Points on a hilly landscape, in no order, each with its height.
A ball rolls from a point to the lowest of its 2 nearest points, and stops where none of them is lower. Distance is the straight distance between rows; heights are no part of it.
koled h=3.51: [-12   4 -25   1 -17 -31  -3  20   6  22 -18  -1   9   8 -12  26   8 -20
  14  24  10 -12   0]
Feba h=3.45: [ 11  -8   1  29  13 -10   2  18  43 -36 -32  10  42   4 -13   6  -2 -37
  26  -4 -14 -16  -8]
toge h=4.01: [-26  20  11   5 -41 -10   5  -8 -47  -1  20  -6 -15 -41   3  30  16  -2
  12  26  -1   6  25]
Rofu h=4.14: [-20  -2  -1  -2 -14 -20  13   7 -40  -3   0 -12 -28  -5  -2  22  -3  11
  14  24 -13  23  22]
Fevob h=1.04: [ -8 -13  27 -19  17  77   2  -6 -18  -9 -11   9  33  -7   3 -20  29   9
 -42 -34 -39   4  14]
Niduv h=3.82: [-22  21 -35  14  12 -10 -41 -28 -12  11  22  -9 -37  -3 -14  65  47 -12
  -2  28  -4 -26 -17]
Rivad h=4.44: [-14  25 -26  43  68 -17 -27 -14  33 -13  41 -20 -35  10   3  12  35  -7
 -16  35 -13 -14 -63]
Liri h=4.33: [-15   7   9  29   3 -15  23  -7 -48 -10  38 -14 -59  -9   3   1  -3  16
  34  24 -18  26  13]
mibop h=1.91: [ 26 -34  -4 -29 -41  18  -2 -11  11 -20  16  -4   2  13   5   8 -20  51
 -32 -16  -8  10  11]
vup h=4.04: [ 14  -8 -13   9  37 -29  56  25  -2   7  -8   4 -15 -13  -5  -5 -26   7
  10  20  28  33 -18]
Nog h=6.26: [ -7 -13  28  -1 -16 -17  17 -14   0  -8  -2 -21  -4  18  -2  -6 -22  -2
  27 -17 -23   9  38]
metet h=3.09: [ -7  22 -17  -5  38 -12  17  12  -6   6  35  -4 -53  33   8   8 -21   9
 -11  57 -14 -10 -10]
pora h=0.82: [ 47 -13  -4 -42 -32  34 -15   3   2   3  -7   5   7  25   3 -17 -21  31
  -3 -16  25 -25  -9]
tuka h=2.01: [ -5  -3  15 -34   3  21  -8 -20  -3  12 -14  -9  33  23  33  -2   5  59
 -11 -58  -2  12  33]
tugob h=5.76: [-50  -2 -15  47   4 -10 -64 -14 -17 -12  17 -46 -26  -4 -16  25  61  -9
  32  -2  10 -12 -27]
Ses h=0.90: [ 24   1   9 -30 -21  38 -20 -32  -6  20 -18   9  16   5   8 -16 -15  -4
  -4 -49 -26 -19  22]
sati h=1.89: [-12   7  22 -25   7  34  -6  -2 -14 -10 -37   8  47 -10  -8 -23  -8 -29
 -34 -20 -13 -19  17]
Nin h=3.20: [ 40 -18   4  -8   8  -2  31  24  40 -21 -29  13  24   0   4 -11  -8  16
  16  -1  -4  21  -7]
dudap h=1.65: [ 13 -13  11 -25 -39  38 -28 -20 -17 -14  16   2  16  12  13  -1  -8  56
 -42 -53  -9   6   6]
supa h=7.23: [-19  -1 -25  23 -10 -28 -37  -8   7   3 -25   8  22 -35  -9  60  35 -22
  10   6  18 -19 -15]
Gebi h=3.54: [-10  28  39   2 -38  39   5 -20 -17  -3  16  24  34 -49  10 -10   2 -24
   9 -17 -30 -28  22]
samu h=3.01: [ 37 -25  -2  -5   4  10  43   0  41   6  30  -2 -10  15  17 -35 -31  39
 -13 -18  41  23 -14]
Pemit h=4.03: [-18  45 -33  15  42 -12 -10  25  -1  -5  28  -5 -37  35   3  -5  17  -6
  -2  64  -1 -18 -35]
giruz h=3.89: [ -4   9  -1  12  -6  -2  52  22  35  21  13  21 -41  23   5 -16  -8 -13
  11  42  43  15 -12]
popu h=3.81: [-22  33  31  -2 -45   2   7 -13 -35  24  23  17  15 -61  14  -1   5  -7
  17  -3 -10  -7  21]
gemum h=7.33: [  5  27 -21  41  72 -31  16  -9  -5   4  21 -15 -30 -14 -13  16  11 -27
  -3  28  32  -4 -48]
gekog h=4.25: [-35   8 -36 -25  -5  -7   5  23 -44  25   4 -11 -29   3   1  20   1  14
 -26  38 -17  17   9]
Puduk h=6.15: [-32  15  31   7 -41  -9  -1 -17 -24  11   6 -19   6  -2   3  -1  -6 -25
  30 -14 -25 -13  39]
paza h=6.81: [  9   4 -12   9  24 -34  16  -6   1   0  24 -15 -32  15 -19   3 -23 -24
   5  41  32 -14   2]
dused h=2.23: [-33  22  19   4  12  18  -8  -6 -15   1 -39  21  42 -21 -12  -1   6 -51
   1 -26 -18 -20  23]
tibi h=2.82: [ 18 -17  14 -31  -1  18  13  24   9 -30 -36   6  38   3  12   0  -1  50
 -13 -12  -2  19   1]
govaz h=4.72: [-36  17 -55  27  32 -18 -33  23 -14 -16   6 -21 -17  16 -13   2  45  -1
   0  47   6 -10 -32]
lezuk h=2.33: [ 38 -36   2 -11 -15   7  12   8  42 -20  38  -8   4  27  18 -19 -16  59
 -36 -21  20  21 -15]
lupiz h=2.92: [ 16   1  -9 -10 -19  -4  31  39  40   8 -29  22  11   8   3  -1   7   8
  27  20  23  13 -10]
Pubi h=1.92: [ 14  13 -10 -46  -5  12  -2  18  16  47 -36  38  26 -21   9 -17  -8   2
 -19 -16  20   7  -4]
denap h=1.35: [-13  -5  13 -35 -36  18 -10 -23 -30   9   2  15   9 -21   6   1 -25  37
 -37 -39  10  14  22]
mubur h=5.28: [-27   6   8  46  10 -45  -2   4 -29 -23  22 -39 -29 -16  -9  -1  19 -28
  23  24  -3  29   5]
Bazod h=0.36: [  9  -4 -12 -40 -25   3   5   6 -10  15 -13   3   2  13  -5   5 -25  19
  -4   5  32 -14  13]
Kiz h=6.55: [ 27 -16  -7   4  22 -14  38 -19   0   0  27  -9 -25   8 -11 -22 -56  -2
  -6   6  41  -5  -3]
bib h=2.38: [ 17  18  -5 -34 -22  23  13  33  27  31 -43  30  28   9  16 -13  11  12
  14  -3  31  -1 -11]
sos h=1.43: [ 63 -23  19 -16 -19  29  -7  13  28 -13   3  -9   4  40   9 -38 -17  21
   4 -10   4 -19 -24]
Feda h=2.13: [ 41 -31  39  -4  21  33  -7   7  20 -27   9 -24  21  49  13 -31   3  36
 -23 -26 -20  -8 -23]
sif h=0.98: [  2 -12 -41  24  21 -34  23  23  18  30   5   0 -32  22  -6   5   3  -2
  38  19 -18  19 -20]
fanem h=7.18: [ 42 -14   4  -3 -24   1 -13   1  -2 -45 -13  -5   8  -5 -13  -7 -23 -12
   1  13   6 -21   0]
kigev h=2.88: [ 11  -6  25  13 -10  28   0  -6   4 -45 -21   5  28  -3  -5   2   0 -26
  15 -11 -45 -14  16]
rodit h=1.27: [ 19   3  15 -30 -13  27  -8  25   0 -13 -41   5  45  10  -4 -30 -12  -5
 -15  -1  17 -31 -11]
Ref h=6.05: [-41  27   4  22 -28 -20 -37 -17 -28  30   6 -15   5 -24   0  17  15 -50
  16 -14 -11 -16  18]
zomar h=5.00: [-42  23 -30  24   4 -16 -24  12 -47 -23  13 -34 -29  -2 -11   1  38 -10
   6  38 -11  12   0]
nav h=3.58: [ 15 -22   1  -4  19 -28  44  19  21   7 -18  -3   0   4   4  -3 -15  23
  22  -6  -4  46   3]
vis h=7.17: [ -7  -7  -9  37   5 -41 -26 -12  19 -28   0 -16  -2 -23 -23  54  32 -26
  20  15  26  -5 -10]
depuf h=3.95: [ 18  -8   4  -1  -7  12  54  14  47  23  13  13 -32  23  20 -32 -11  16
  11   5  47  31  -5]
nef h=2.59: [ 27 -22  28 -15  -8  38  -3  -7   8 -31 -14 -11  25  25   2 -15  -6  12
  -7 -23 -39 -11   9]
gune h=7.03: [ 30  -5  -7   8  -9 -24  -1   0  16 -23  -1  -6   0   7 -21  -8 -19 -27
  16  25  39 -25   1]
geve h=5.57: [-33  -6  -9  66  33 -36 -34 -12  -3 -21  27 -47 -33  -7 -17  11  40 -27
  29   3   6  12 -27]
dini h=2.46: [-15  15 -27  32  19 -14  32  29  26  34  23  13 -48  32   3 -12   8 -13
  17  46   9   7 -34]
Pusu h=1.77: [-29  17  25 -13  11 -25 -25  -1 -24  43 -14  34 -10 -37   3 -26 -10 -21
  -3 -22 -17  27  18]
tura h=3.33: [ -8   1 -12 -15 -19  -7   6  15  28  17 -33   6  41   4  -4  15   2 -25
   1  -1 -18 -11  12]
diga h=5.92: [-33  13 -13  28 -10 -29 -53 -14 -24  11  -2 -28  -7  -3 -14  28  30 -36
  24  -6  15 -26  -2]
Giru h=2.18: [ 13 -34  -8 -24 -11  -8  32  -4  20  -5  22  -3 -17  14  -2   8 -30  38
 -18   9   7  22  15]
Dudas h=0.40: [-21   6  45 -18  -2  54   6 -23  -9   5   9  36  27 -40  11 -32   4   2
 -36 -38 -33   8  25]
fotav h=2.55: [ -6  -9 -13 -19  18 -17  37  18   0  12  22  -4 -40  25  -1  11 -26  26
  -6  39   6  15   5]
Gozer h=3.67: [-14  20 -36  -3   0 -19 -18   1 -25  20   2  -4 -21   6 -16  37  15 -13
   0  36  12 -22  -1]
luzeg h=6.37: [  9 -25  10   9   2 -29  26 -26  -2  -6  18 -26 -21  10 -10 -16 -48  -8
   4  -7   4  11  22]
Rimi h=1.21: [ 40  -9  12 -35  10  59 -33 -12  -4  23 -15  18  17  -1  11 -27   1   1
 -37 -41 -34 -17 -10]
zudu h=7.02: [ -7  13 -15  27  39 -41  -8  -5  -1 -16  18 -21 -31  -3 -25  30  24 -25
   6  42  27  -3 -19]
kud h=3.18: [ -1   2  48   9 -29  62   6 -14 -17 -36   9   6  28 -12   1 -16   7 -12
   8 -17 -47 -28  17]
buz h=1.72: [  9  -4  11 -27  33  52 -16  -3  -4  -6 -13  -3  49  27  30 -18  25  53
 -37 -50   4  -5   7]
Kevel h=1.02: [-12   0  34 -33  -3  28 -17 -18 -14   7  -3  36  19 -37  16 -25 -12  33
 -47 -52  -6  26  15]
Sumol h=3.96: [-20  18 -42  28  40  -3 -44 -16  14  -3  28  -5 -38  14   0  46  50  11
   1  41 -22 -30 -46]
Gifi h=0.65: [ 17  -2 -11 -25 -36   9 -15 -22 -14  12 -15   8   8  -9  -4  10 -21 -12
  -4 -12  -3 -18  23]
vete h=4.58: [ 40 -10 -15  26  -7  -3  49   5  49  13  11  11   0 -10   3 -26 -22 -33
   4   7  26  11 -25]
Suvun h=1.40: [  4  -5  25 -13  35  71 -24 -12 -30  -6   4  15  29   3  24 -17  38  47
 -50 -57 -17   7  -3]
supe h=0.38: [ 15 -19 -35  40   8 -39   6  -4  34  14   5   7 -18  11 -10  27   0 -19
  43  10  -1  -7 -16]
tebu h=4.00: [ 20  -9  -6  37  12 -32  31  18  51  -1 -13   9  22  -6  -6 -13 -13 -37
  24   2  15   6 -22]
let h=3.13: [-20   2   7  20 -15 -16  -6   0  18 -20 -25  -2  33  -9  -6  30   7 -39
  18  -5 -26  -9  20]
lero h=2.04: [-31  20  22   6  15 -10 -27 -11   1  23 -19  41  20 -45  -3  -9  -2 -55
 -12 -23 -21   0  21]
nugo h=2.52: [  1 -20  15 -19 -14  -6  16   5 -22 -35 -20   4   5  -8  -1   8 -25  43
   0  -4  15  24  17]
falo h=1.57: [ 33  -2  -1 -53  -7  35 -22   2  15  35 -10  24  24  -8  22 -32 -13  24
 -43 -36  14  -4  -8]
sivor h=0.83: [ -5  -8 -25  46   7 -34  -8 -19  -2   6  26 -15 -45   9 -11  25   7 -21
  41   9 -28   5   3]
Tilet h=1.55: [-28   5  16 -33 -14  -9  -7  -6 -40  37  -8  16  -2 -33   9  -9 -23   9
 -25 -23   6  23  24]
rokob h=2.81: [-13   1  24  -4  -5 -20  12  17 -26 -30 -43  -1  22 -11  -7   6  -8   6
  20   3   4  13  18]

Where does a ball stop that starts at each point below?
Rivad: let
Liri: Bazod
lupiz: Bazod
Ref: Dudas
kigev: Bazod
govaz: Dudas
vup: Dudas

For each start below, name every point that the ball comes to, in order.
nav: Nin lupiz bib Pubi falo Rimi Ses Gifi Bazod
luzeg: Nog Puduk Ref diga tugob geve mubur zomar govaz Pemit metet fotav Giru mibop dudap denap Kevel Dudas
depuf: samu lezuk mibop dudap denap Kevel Dudas
lero: Pusu Tilet denap Kevel Dudas
